Points on a hilly landscape, in no order, each with its height.
From any point a ball rolls to the lowest of the 3 points nearest to it. It stops when none of these is lower. Distance is the straight distance between rows; heights are no part of it.
<1355> (h 580): [124 154 130 143 158 134 159  81 178 191  86 113  98 179 130 109 132 113
 132 156 160 104 108  75 170 118 123 148 188 142 129  79 116 108 135  86
 195  96 167]
<796> (h 278): [120 108 112 116 151 137 113 135 132  77 171 129 141 126 125 116 126 147
 125 104 109 133 142 146 102 160 142 108  74 115 137 146 147 145 161 162
 133 120 102]
<1345> (h 454): [102 100 104 147 191 123 106 136 121  58 197 106 150 134 141 116 104 145
 107  74  99 137 156 145  85 197 148  78  41 114 156 164 154 153 189 198
 131 119  83]
<675> (h 340): [132 102 132 166 117 112 127 116 133 131 141 153 133 135 122 140 157 131
 112 113 117 127 118 143 133 142 165 139 127 133 140 135 110 131 108 132
 130 130 120]
<978> (h 733): [159 163 138  75 105 172 164 134 141 149  71 142 147 118 123 116  89 147
 161 158 125 116 120 110 142  62  61 125 167 127  96 115 120 122 102  90
 132 113 179]
<213> (h 321): [140 115 118 154 138 125 143  99 154 146 134 144 136 153 119 120 157 137
 110 119 127 116 115 124 138 142 148 138 134 136 144 122 121 128 116 128
 155 109 128]
<495> (h 362): [130  84 122 189 163  99 117 128 111  95 187 128 146 143 123 136 133 138
  87  65  86 132 134 156  98 202 185  98  57 119 182 160 121 141 160 190
 119 115  72]
<367> (h 618): [146 143 120  84 117 172 167 130 157 116 112 158 165 121 119 106 101 158
 153 131 109 114 120 138 118  94  82 133 115 123 118 128 125 144 113 121
 127 105 150]
<1429> (h 197): [138 100 105 113 153 147 148 120 152  92 168 142 157 138 125 106 116 165
 121  99  98 125 136 146  95 156 117 115  66 119 141 143 140 149 155 164
 135 103 110]
<446> (h 492): [108 139 123 161 159 118 163  74 167 204 107 107  88 179 135 111 151  99
 114 147 179 100 104  76 177 135 141 151 180 142 150  80 117 101 139  92
 196  90 152]
<678> (h 250): [159 126 146 158  97 147 180 110 167 153 101 175 171 139 122 129  96 140
 128 108  89 102 105 141 135  83  94 140 153 145 131 118  73 129  79 106
 121 138 145]
<112> (h 700): [155 176 136  78 132 164 150 117 153 161  58 114 123 135 117 109 108 137
 157 177 146 125 120  87 153  86  77 125 182 127  84  92 136 114 122  88
 161 103 184]
<584> (h 512): [131 130  97 104 171 134  93 124 144 125 130  96  95 147 117 100 163 133
 132 157 159 137 140 114 131 155 141 122 126 109 109 112 183 135 160 138
 167 101 135]
<764> (h 386): [130 142 102 122 173 137 137  91 172 170 110  99  99 171 117  94 158 129
 122 159 172 119 116  88 154 145 124 131 155 124 122  89 158 120 151 118
 192  78 151]
<800> (h 376): [165 138 133 134 108 157 194 104 178 139 105 172 178 147 120 107  95 150
 140 112  97 105 107 141 128  87  79 136 129 136 131 121  93 141  91 116
 132 121 144]
<626> (h 219): [136  81  96 131 178 137 185 113 154  85 188 149 178 145 128 116  88 170
 101  74  79 126 142 156  70 181 106  95  29 120 168 155 120 151 181 199
 121  93  88]
<1192> (h 666): [158 155 128 108 129 161 177  99 178 151  83 148 148 152 120  96 106 143
 149 142 123 106 115 109 143  91  77 134 154 134 111 103 114 132 113 102
 159 102 166]
<388> (h 510): [ 99 109 150 151 120 117 100 167  91  59 189 137 152 100 133 149 116 125
 127  93  99 130 137 167  98 154 172  96  74 133 145 165 111 140 144 175
  83 156  82]
<1220> (h 331): [121 161 125  65 134 119  55 156  97 120 105  69  72 116 112 112 137 106
 167 185 173 167 159 104 139 130 138 120 141  97  84 113 198 125 153 123
 129 145 134]
<701> (h 547): [137 136 137 130 115 127 122 122 132 156  98 134 118 129 118 145 150 122
 130 151 141 129 120 113 148 105 134 145 181 135 106 118 120 113 104 104
 136 135 152]
<629> (h 418): [103 155 127 122 128  85  44 149  87 118 118  74  72 120 131 131 159  91
 148 159 174 168 163 127 141 144 176 129 145 107  92 124 187 128 138 135
 110 160 129]
<352> (h 559): [158 153 138 119 102 161 174 117 157 144  84 160 161 127 122 118  93 145
 148 131 105 107 113 126 137  72  77 135 157 134 112 117  98 127  92  97
 133 124 160]
<1315> (h 337): [134  97 108 167 162 114 131  91 147 151 153 123 120 166 123 114 174 135
  91 104 136 123 119 124 138 178 154 129 116 123 169 125 138 133 146 140
 164  98 116]
<412> (h 528): [107 123 100 154 173 100  69 121 114 120 143  83  77 149 140 111 184 107
 110 124 165 138 153 127 135 192 177 120 108 105 131 123 188 142 161 147
 156 115 118]
<168> (h 384): [165 119 154 186  81 137 192 113 167 157 105 197 189 145 126 136  83 137
 120  98  68  95  94 154 132  85  85 145 142 153 141 131  45 130  66 105
 101 155 131]
<65> (h 611): [125 137 138 130 110  97  88 146  91 158  85 106  90 109 129 173 161 105
 126 165 167 158 134 112 149 106 149 155 192 128  84 126 129 103 101  97
 111 160 155]
<1134> (h 406): [167  96 134 202 109 110 201  81 174 162 134 191 189 173 110 124 110 134
  98  80  69  95  87 155 122 140 117 138 109 154 184 134  64 129  99 140
 123 128  90]
<330> (h 668): [129 162 160 150 136 107 142 112 122 204  43 101  78 141 149 175 105  98
 132 171 176 117 120  55 181  88 114 158 232 150  85  89  77  69 112  47
 142 146 182]
<320> (h 848): [160 169 151  95 109 145 137 141 113 174  44 114 119 110 132 156  92 129
 142 171 140 130 125  83 158  63  72 128 211 134  80 111 103  96  98  59
 125 140 186]
<1083> (h 519): [135 126 143 190 135 122 177  70 185 196 108 152 138 177 128 114 125 113
 109 113 125  81  98 108 161 118 122 161 165 158 179  97  83 112 111 101
 172 125 134]
<1106> (h 404): [121  86 112 163 176 115 131 135 124  75 193 132 157 134 135 132 102 150
 101  68  82 131 145 156  81 197 156  84  43 122 172 166 123 148 178 202
 116 112  72]
<1044> (h 491): [133 134 105 145 171 137 168  66 195 183 115 116 115 181 126  82 148 129
 111 136 151  99 104  92 158 137 107 136 146 138 150  82 129 118 147 109
 203  75 150]
<3> (h 413): [148 112 139 202 125 115 191  68 186 181 129 174 164 181 119 114 120 123
 101  97  99  89  91 135 147 132 117 148 137 163 188 115  71 123  99 118
 151 130 115]
<451> (h 368): [158  87 139 182 101 114 179 103 154 137 148 190 177 152 111 138 119 144
  98  88  68 114  95 163 111 150 142 128  97 145 171 147  70 135 104 153
 103 124  91]
<1432> (h 549): [138 157 126  55 114 164 122 151 120 124  99 118 120 104 113 109 117 140
 162 172 142 134 136 115 127  93  93 121 138 114  89 121 159 125 131 114
 130 119 153]
<1430> (h 650): [143 148 132  54  88 172 142 159 118 121 106 142 144  92 127 122  95 146
 159 149 117 123 131 130 115  70  73 123 136 121 104 135 135 130 110 106
 110 123 154]
<647> (h 400): [121 117 139 177 125 106 133 105 136 176 109 134 108 150 125 150 166 106
 115 137 155 123 111 108 161 125 160 158 184 146 138 110 105 106 106 104
 150 134 143]
<768> (h 398): [168  90 100 153 148 129 209  89 179 123 161 174 190 163 114 109  93 169
  95  74  64 115 115 165  89 164 104 117  48 129 176 141  90 155 147 177
 123  88  93]
<1261> (h 345): [ 90 152 138  70  95 125  61 190  67  71 150  94 112  71 134 132 110 106
 164 145 141 149 161 135 113 108 118 105 112 120 108 147 166 129 144 128
  88 176 104]
<470> (h 661): [128 142 129 121 129 119  92 134 116 145 103 101  89 127 119 138 167 111
 135 165 162 148 135 110 147 126 152 146 173 121  97 112 145 114 125 113
 139 132 148]
<654> (h 370): [119 115 123  79 127 167 170 148 123  61 185 158 174  90 134 117  79 155
 146 101  97 119 129 159  80 123  93 115  53 129 142 150 122 149 148 163
  93 119  98]
<258> (h 395): [115 103 130 177 140  99  94 141 100  84 171 128 130 130 133 147 156 121
 109  89 109 135 141 163 109 186 193 110  88 124 149 155 129 137 144 171
 111 140  90]
<1241> (h 402): [116 156 135 109 123  88  57 154  79 147  87  75  64 113 128 151 162  92
 144 180 179 174 153 109 150 123 157 139 178 107  78 112 168 110 129 112
 107 169 150]
<956> (h 603): [114 160 152 157 140 115 150  97 141 204  63 110  84 161 145 160 126  94
 132 163 172 114 116  61 183  98 129 162 223 148 109  86  85  84 120  60
 164 130 170]
<490> (h 496): [150 136 113 144 161 143 177  69 198 170 111 136 136 178 121  85 128 142
 118 127 132  94 107 107 143 129  99 141 144 140 145  93 119 127 131 114
 188  86 156]
<408> (h 351): [147  75 134 185 122 110 165 121 130 105 172 174 170 140 116 147 114 146
  93  76  63 122 110 164  93 173 162 112  65 132 180 157  80 137 133 176
  94 119  69]
<921> (h 231): [145 144 133 156 140 141 174  81 185 175  92 142 136 175 123 106 122 125
 130 133 127  98 101 103 159 106 105 150 167 147 139  94  96 118 112  98
 173 113 156]
<392> (h 560): [116 143  97 113 174 115  62 130 124 114 126  69  67 148 129 100 165 110
 139 160 173 154 156 111 135 173 154 116 120  96 108 114 208 136 167 144
 160 114 128]
<1033> (h 562): [148 169 140  61 120 149 119 135 118 167  56  92  99 120 121 133 113 128
 155 198 159 145 129  81 154  89  96 121 200 120  75 105 147  98 126  90
 142 126 175]
<795> (h 521): [ 86 140 148  50  82 165 138 190  67  55 190 142 160  44 153 138  78 131
 160 109  98 118 128 156  79  85  81 116  84 149 140 152 123 138 140 147
  60 156  84]
<1228> (h 252): [166 115 110 131 123 155 206  99 180 118 135 184 192 150 114  97  88 165
 130  93  82 106 112 160 106 117  83 127  86 134 149 130  93 150 112 148
 122 101 125]
<1282> (h 690): [127 127 152  97  63 148 131 174  98 115 123 162 148  66 139 163  99 138
 133 122  95 128 120 152 111  68  94 130 144 141 114 161  95 128  86 111
  71 154 135]
<772> (h 509): [ 82 128 128  68 143 169 153 164  90  31 210 130 179  72 148 116  73 144
 162  89 106 119 138 151  73 128  93  98  47 137 144 151 140 146 175 173
  86 146  70]
<252> (h 685): [118 117 157 116  68 131 105 177  88  91 148 155 140  73 139 164 112 129
 127 120 102 136 122 160 108  95 127 124 127 142 114 166  98 129 101 129
  74 165 121]
<1108> (h 358): [151  94 113 162 145 121 153  93 159 134 158 155 153 156 120 118 142 147
  96  95 101 117 116 141 117 167 146 123  95 130 167 132 115 142 133 152
 144 102 106]
<920> (h 503): [155 158 134  56  85 184 173 152 128 131  94 155 162  98 132 122  75 151
 164 136 104 111 124 138 121  53  46 128 141 125 111 129 118 134  96 101
 105 112 164]
<410> (h 110): [147 108 114 108 128 159 185 119 156  93 157 169 178 126 117 109  96 164
 130  98  85 116 117 159  95 130 102 122  67 125 144 144 110 150 128 155
 112 106 113]
<496> (h 394): [121 122 145  90  85 161 158 168 104  72 176 165 169  69 137 141  81 143
 142 104  84 120 114 167  88  96 107 120  83 140 136 157  97 144 118 149
  68 140  98]
<759> (h 622): [ 79 145 124  66 126 156 106 172  79  37 188 112 154  73 140 110  93 128
 166 116 125 128 152 142  85 122 100  97  63 129 123 149 163 141 174 156
 100 156  80]
<434> (h 434): [ 96 145 134  54  97 151  90 178  85  71 160 115 129  77 130 122 107 123
 167 145 130 141 153 137 101 105 107 111  97 119 110 145 161 132 146 133
  97 154 104]
<642> (h 361): [147 111 135 175 111 122 166  96 165 155 126 168 158 157 119 134 138 136
 109 100 104 108  98 141 134 132 132 144 137 144 158 127  85 127  94 121
 138 125 125]
<389> (h 451): [ 91 127 145  95 101 133  89 177  82  58 173 124 141  75 139 138 108 121
 150 121 115 140 145 152 102 119 133 106  89 132 119 158 134 139 139 148
  88 168  97]
<908> (h 478): [142 164 126  68 135 149 113 125 130 155  80  96 100 128 111 117 134 128
 151 190 166 142 129  90 151 109 110 129 173 115  83 103 163 118 136 106
 154 111 163]
<1239> (h 242): [104 156 130  51 105 127  67 171  83  98 122  85  97  87 122 118 119 113
 167 174 152 159 159 116 123 105 116 113 130 108  93 130 180 123 148 121
 108 161 124]
<328> (h 145): [145 144 112 118 149 146 150  98 178 155 103 128 130 158 116 108 136 142
 133 148 143 117 110 107 149 124 111 133 152 133 121 100 133 125 133 109
 173  95 160]
<1162> (h 557): [ 93 155 112  75 144 127  52 164 100  71 149  77 101 108 129 102 120 114
 168 153 158 152 173 117 117 147 131 101  87 106 108 139 199 141 171 140
 125 155 106]
<240> (h 637): [144 142 141  81  73 161 150 160 118 124 106 158 155  83 131 142  93 147
 145 135 103 117 121 143 119  65  77 130 143 135 111 144 105 128  87 103
  97 136 149]
<542> (h 507): [ 81 133 162 100  65 114  75 208  50  67 163 130 132  46 153 166 101 110
 140 121 121 141 139 160 101  95 120 114 114 144 117 172 119 131 127 133
  51 194 101]
<971> (h 328): [128  93 133 148 120 126 142 142 127  81 177 162 167 116 125 146 111 146
 111  89  78 132 118 168  96 152 159 108  70 132 152 161  95 140 133 168
  92 130  88]
<594> (h 330): [117  99  90 152 194 115  93 122 128  95 176  95 115 150 140 110 149 138
  98  83 126 133 163 139 102 207 153  94  65 107 159 144 177 150 180 173
 156 104 104]
<881> (h 636): [113 127 120 151 139  92  79 132 105 138 126 100  87 132 132 142 182 104
 126 145 167 152 141 126 144 157 185 145 151 117 113 119 159 124 125 132
 132 137 130]
<961> (h 390): [111 101 139 143 135 133 136 155 107  46 199 148 176 100 132 145  86 142
 123  80  78 131 126 166  84 154 155  95  53 135 155 167  98 142 154 187
  79 140  67]
<1368> (h 344): [131 108 138 187 122 110 145  95 151 164 125 156 131 156 123 146 157 120
 106 115 126 113 102 131 149 131 151 150 155 151 159 124  90 121  95 116
 138 131 126]
<1248> (h 573): [104 129 127 159 140  88 104 115 109 174 108  98  75 151 128 153 189  93
 118 156 185 144 132 107 168 141 176 161 187 126 117 102 141 106 122 113
 148 124 146]
<98> (h 543): [166 138 119 125 131 163 192  91 190 140 107 165 174 162 115  85  99 155
 140 121 107 101 113 134 125 104  76 137 120 135 136 110 107 145 115 117
 153  95 150]
<55> (h 593): [158 144 155 129  84 141 143 151 113 164  56 154 147  98 145 168  86 141
 128 132 114 113 113 115 149  48  59 142 199 149  98 136  71 110  71  62
  97 162 175]
<39> (h 644): [146 130 149 109  51 159 172 164 118 125 121 184 174  78 144 155  76 148
 126 101  78 110 103 162 114  60  68 133 136 146 124 155  69 135  69 108
  59 143 134]
<316> (h 680): [135 167 149 124 134 131 144 111 132 193  49 105  91 140 137 151 114 105
 141 174 167 125 119  64 173  89 110 147 219 137  83  90 100  86 117  65
 155 126 181]
<1388> (h 577): [110 129 126 173 163 122 181  58 190 214 114 116  94 191 136  96 137  99
 104 133 163  84  97  84 179 135 126 154 162 150 177  83 107 103 140  89
 209  90 149]
<475> (h 524): [ 99 133 141 176 135 100 140  98 135 204  87 108  77 161 143 157 150  85
 119 153 184 117 112  74 181 115 154 174 214 150 129  95  98  86 117  78
 166 129 160]
<1207> (h 535): [161 146 141 114  66 172 191 155 126 142  94 177 182  99 142 142  58 150
 144 104  80  99 107 157 124  44  33 134 146 138 120 135  72 136  62  92
  79 138 156]
<550> (h 253): [123 112 127 104 114 153 149 148 132  77 171 159 160 102 125 124 105 149
 135 109  93 125 128 158  96 126 124 116  70 126 137 155 115 146 130 155
 103 126 104]
<664> (h 265): [142 152 135  80 109 141 113 139 120 147  81 115 115 111 116 133 131 132
 146 172 145 139 130 101 141  92 114 126 172 121  85 122 139 115 112  97
 134 130 162]
<441> (h 455): [109 119 102 162 178 111 141  80 150 188 134  94  87 173 130 102 189 107
 100 135 186 115 115  90 164 168 155 145 150 123 156 100 154 120 150 117
 192  80 136]
<1371> (h 365): [145  81 135 199 125 103 157  88 147 148 156 164 157 161 116 140 149 136
  83  87  91 112  99 150 125 169 163 130 103 136 185 139  88 132 115 151
 129 119  93]
<1253> (h 347): [122  98 115 186 165  94  95 121 105 114 166 109 108 148 139 128 172 117
  96  91 129 131 145 143 118 201 196 111  87 114 167 140 158 141 156 166
 140 116  96]
<428> (h 460): [107 121 127 176 148 105 151  79 151 196 115 110  91 175 134 130 169 100
 110 133 176 112 102  88 177 139 157 161 177 143 157  97 112 102 127 103
 184 107 145]
<326> (h 675): [125 118 145 138  99 114  94 151 106 116 125 134 117 102 126 157 147 122
 125 141 129 144 135 132 133 117 155 138 146 132 101 141 126 125 104 125
 107 156 132]
<180> (h 385): [123 117 124 109 127 138 107 144 127  90 154 135 133 118 124 124 132 141
 134 126 119 136 139 144 107 139 144 121 103 117 122 140 142 141 134 143
 125 137 115]
<1343> (h 461): [136 152 138  80 110 124  84 150  97 148  84  97  93 103 121 148 140 114
 146 184 164 160 139 102 144  96 121 130 181 114  76 122 150 108 121  99
 117 146 156]
<237> (h 352): [124  97 124 173 139 102 111 117 122 135 151 129 116 147 125 136 174 124
 100 110 130 132 125 138 129 172 182 135 119 126 154 130 134 130 124 144
 141 122 113]
<918> (h 113): [154 152 135  76  82 184 194 147 135 118 113 173 177 102 132 113  65 157
 160 117  94 102 113 155 113  58  43 138 114 128 122 135 102 147  88 114
  97 112 150]
<515> (h 336): [130  88 117 156 156 121 125 122 128 100 175 135 144 143 128 127 138 143
 100  88  94 131 135 150 103 185 165 105  74 117 162 151 134 147 153 173
 132 116  92]
<61> (h 523): [151 144 147 129  94 146 144 130 135 154  75 155 144 117 132 147 107 137
 132 137 114 116 115 119 146  68  92 139 186 141 106 124  88 115  81  86
 118 145 162]
<990> (h 813): [146 151 147 106 111 122 114 135 108 170  53 107 100 110 132 170 123 115
 132 176 165 142 126  90 160  79 109 141 209 138  77 117 111  93 100  74
 121 152 177]
<1317> (h 433): [125 113  84 139 196 128 126  88 167 169 141  82  87 173 128  89 184 132
  94 129 176 121 124  99 143 181 136 124 126 112 148  98 180 129 169 133
 196  71 139]
<406> (h 621): [162 112 103 164 157 129 188  54 200 173 133 150 159 186 119  80 128 148
  97  99 115  95 111 124 132 148 100 135 109 141 177 107 114 132 133 133
 177  89 129]
<1025> (h 537): [112 122 116 154 148  99  70 134 105 107 149 104  97 131 129 131 175 112
 127 123 146 145 148 136 130 172 189 127 116 117 133 134 164 137 139 147
 134 141 116]
<419> (h 317): [135 103  87 137 192 127 117 102 154 130 161  98 112 163 133  92 163 149
  94 110 139 129 142 121 117 190 136 114  89 105 150 125 177 142 167 157
 179  87 122]
<1004> (h 778): [147 163 143 113 128 152 149 110 148 170  61 123 120 137 124 128 117 129
 145 166 144 120 114  84 161  81  93 140 198 143  96  99 110 107 113  80
 156 116 174]
<674> (h 681): [128 149 153 162 126 126 155  95 154 197  67 133 106 153 138 144 119 104
 130 147 145 105 108  82 169  91 120 162 210 154 116  94  79  95 103  65
 160 138 170]
<559> (h 568): [100 142 119 156 139  78  60 142  86 138 118  81  68 133 138 146 187  85
 130 151 179 159 154 127 151 162 199 151 150 112 109 114 175 124 135 133
 120 150 133]
<219> (h 540): [ 86 113 130 120 161 148 146 159 103  27 214 132 186  96 141 133  70 142
 142  76  91 130 138 160  70 155 128  83  38 134 158 166 125 146 182 197
  84 143  62]
<769> (h 506): [101 121 119 175 156  93 111 103 114 178 123  94  75 158 134 129 196  93
 107 135 192 135 126 111 167 168 187 152 161 119 144 104 157 114 135 123
 165 111 132]
<668> (h 665): [126 105 146 149  94 122 111 152 110 101 150 153 138 102 127 159 138 133
 117 119 103 136 123 155 119 129 160 130 119 133 127 151 108 131 102 139
  95 150 116]
<663> (h 627): [110 118 142 152 111 103  75 155  91  98 145 125 110 106 132 153 159 114
 126 128 130 145 145 154 122 141 176 128 126 128 117 148 136 132 117 142
 100 159 117]
<614> (h 572): [107 130 137 149 115  92  65 157  83 108 130 106  95 112 133 156 165  98
 131 142 148 155 152 143 134 147 182 136 136 125 106 135 146 133 118 138
 107 164 125]
<1295> (h 703): [145 139 128  88 100 156 135 139 132 125 110 141 140 109 119 126 120 148
 143 147 123 133 128 127 126  91  99 129 143 128 104 131 131 131 111 110
 124 126 148]
<116> (h 597): [113 124  77 136 202 116  77 113 137 127 144  62  73 159 137  85 179 117
 103 132 176 144 153 108 128 196 153 109 102  94 128 112 217 141 178 149
 181  92 124]
<517> (h 475): [100 149 146 115  96  77  39 183  58 113 104  86  80  82 139 162 148  88
 143 162 162 180 164 131 134 116 156 137 151 117  87 141 158 118 119 119
  73 197 140]
<1148> (h 727): [121 150 133 116 136 114 110 122 122 177  78  94  79 140 124 150 156 100
 135 180 182 144 126  84 167 117 146 148 201 122  86 100 135  96 126  96
 150 128 161]
<106> (h 383): [174 100  94 145 147 143 222  78 195 135 150 178 194 175 115  89  89 171
 110  83  79 109 114 162  93 152  72 120  54 129 168 134  99 155 136 167
 134  84 107]
<1079> (h 367): [140 131 125  78 107 175 186 134 146  95 144 167 178 109 123 106  86 161
 147 112  95 114 122 154  97  97  82 123  83 128 128 140 116 150 115 138
 104 109 123]
<822> (h 360): [116 165 135  77 124  99  47 160  83 128 100  66  71 107 123 131 143  93
 161 187 175 177 162 109 139 127 146 124 154 102  82 117 191 122 144 119
 110 162 136]
<1234> (h 486): [123 122 117 149 152 112 116 104 139 160 124 110  96 154 122 122 181 115
 114 137 164 132 117 108 152 154 163 142 157 128 138 108 145 119 133 125
 163 109 136]
<74> (h 709): [120 130 147  91  75 131  92 175  86 109 122 133 123  73 134 159 119 127
 134 142 119 143 137 142 119  86 113 125 146 128 103 152 119 123 106 110
  83 159 134]
<624> (h 479): [ 90 121 166 100  75 141 118 191  73  63 184 149 157  50 148 157  93 123
 140 107  95 129 122 164  91 100 118 109  96 147 133 169 102 135 128 149
  55 170  92]
<1032> (h 424): [120 145 115  90 139 130  76 148 115 108 125  93  96 118 120 117 147 119
 149 167 156 147 152 119 131 136 142 122 124 106  98 123 185 136 148 131
 137 131 131]
<332> (h 489): [108 151 112 117 150  98  48 140  99 113 123  74  72 129 125 119 162  96
 146 159 169 159 161 120 138 162 172 129 126 103 106 121 197 133 152 138
 135 142 125]
<366> (h 443): [119 128 105 120 160 120  77 132 124 109 146  93  95 135 122 112 160 125
 130 140 147 147 151 126 122 169 159 114 109 106 116 126 180 140 157 146
 149 122 117]
<471> (h 481): [ 99 148 127 116 123  97  44 163  83  90 135  87  93 103 131 133 146  94
 151 149 156 164 166 135 127 142 168 118 118 112 104 139 177 136 142 141
 105 171 116]
<1438> (h 471): [169 116 122 172 127 130 205  75 195 158 118 182 186 179 115  93 100 146
 119  94  83  95  98 147 126 126  95 141 111 145 165 114  84 136 108 127
 147 119 123]
<1114> (h 746): [128 152 146 139 130 119 126 110 125 183  63 110  92 136 130 156 141 107
 131 167 166 128 116  79 168 101 126 154 216 139  95 102 103  93 102  75
 145 142 167]
<1287> (h 349): [148  76 112 158 148 118 167 110 148 109 177 163 173 148 116 126 110 166
  90  80  76 124 121 162  93 175 144 107  60 122 172 150 103 147 147 181
 120 102  79]
<254> (h 602): [105 104 123 201 152  87 110 110 104 156 152 109  93 156 137 139 199  97
  89 105 162 131 130 132 149 190 196 147 132 123 170 124 153 126 129 147
 146 119 115]
<1262> (h 511): [101 139 153 103  80  90  47 194  55 106 114 102  96  67 141 163 128 102
 142 152 143 163 159 137 122  96 133 127 144 128  89 157 142 119 117 114
  65 192 133]
<1081> (h 440): [107 160 143 104 112  68  38 171  59 129  93  66  65  97 132 157 150  85
 146 179 180 190 168 116 145 118 155 139 162 108  75 123 181 114 131 116
  80 186 149]
<143> (h 508): [ 97 164 144  84  93  87  31 187  58  98 116  72  84  84 133 139 130  90
 158 170 165 173 170 126 128 111 137 119 135 108  97 140 176 125 139 119
  79 190 125]
<1250> (h 571): [123 139 131  67 105 151 101 162 107 101 129 124 126  94 123 126 118 131
 153 152 131 141 143 129 121 104 116 125 123 116  99 134 148 130 126 120
 117 137 131]
<1058> (h 371): [149 119 139 127  85 149 169 131 143 118 128 182 170 113 121 136 102 150
 127 108  87 118 108 159 112  95 105 132 118 137 127 144  89 138  88 124
 100 133 127]
<1318> (h 348): [116 119 103 122 162 131  92 138 127  85 167 111 122 131 127 114 141 135
 130 114 124 134 152 138 109 171 155 109  81 114 128 144 169 145 163 162
 141 122 107]
<670> (h 589): [120 141 130  43  99 177 155 160 112  81 156 148 156  75 135 113  88 155
 163 123 107 117 133 147  92  95  77 123  84 123 120 145 137 144 136 136
  99 122 118]
<676> (h 581): [105 113 105 192 174  85  90 112 102 147 148  87  80 153 142 122 203  98
  87 105 173 138 142 129 142 203 200 131 112 108 168 121 183 130 150 149
 157 108 116]
<811> (h 432): [122  77 123 186 174 106 140 135 113  73 201 137 174 131 126 139  92 147
  92  59  66 135 133 161  75 200 164  78  38 123 187 168 106 142 181 215
 100 117  55]
<729> (h 288): [139 109 101 122 160 135 132 105 167 129 140 126 133 150 122  97 155 157
 117 126 128 121 125 124 128 152 128 125 109 118 132 120 152 141 145 140
 168  93 133]
<301> (h 350): [133  84 129 179 136 108 126 118 122 118 168 148 142 146 122 140 156 135
  95  98 102 127 126 155 118 176 175 119  96 126 168 148 113 136 132 159
 125 123  98]
<1124> (h 226): [145 113 116 120 136 144 155 115 161 116 145 157 153 140 112 112 125 157
 124 115 101 119 124 143 116 130 119 129  98 125 131 133 121 145 128 139
 138 104 121]
<45> (h 389): [150 141 147 164 112 144 168 105 168 172  83 157 149 150 129 129 103 131
 130 130 111 104 109 110 152  85  97 151 177 155 128 105  77 117  88  86
 143 141 156]

Where does a ball stop that starts at each point below?
<1148> | <410>
<1253> | <410>
<517> | <1239>
<811> | <410>
<143> | <1239>
<769> | <410>
<65> | <1239>
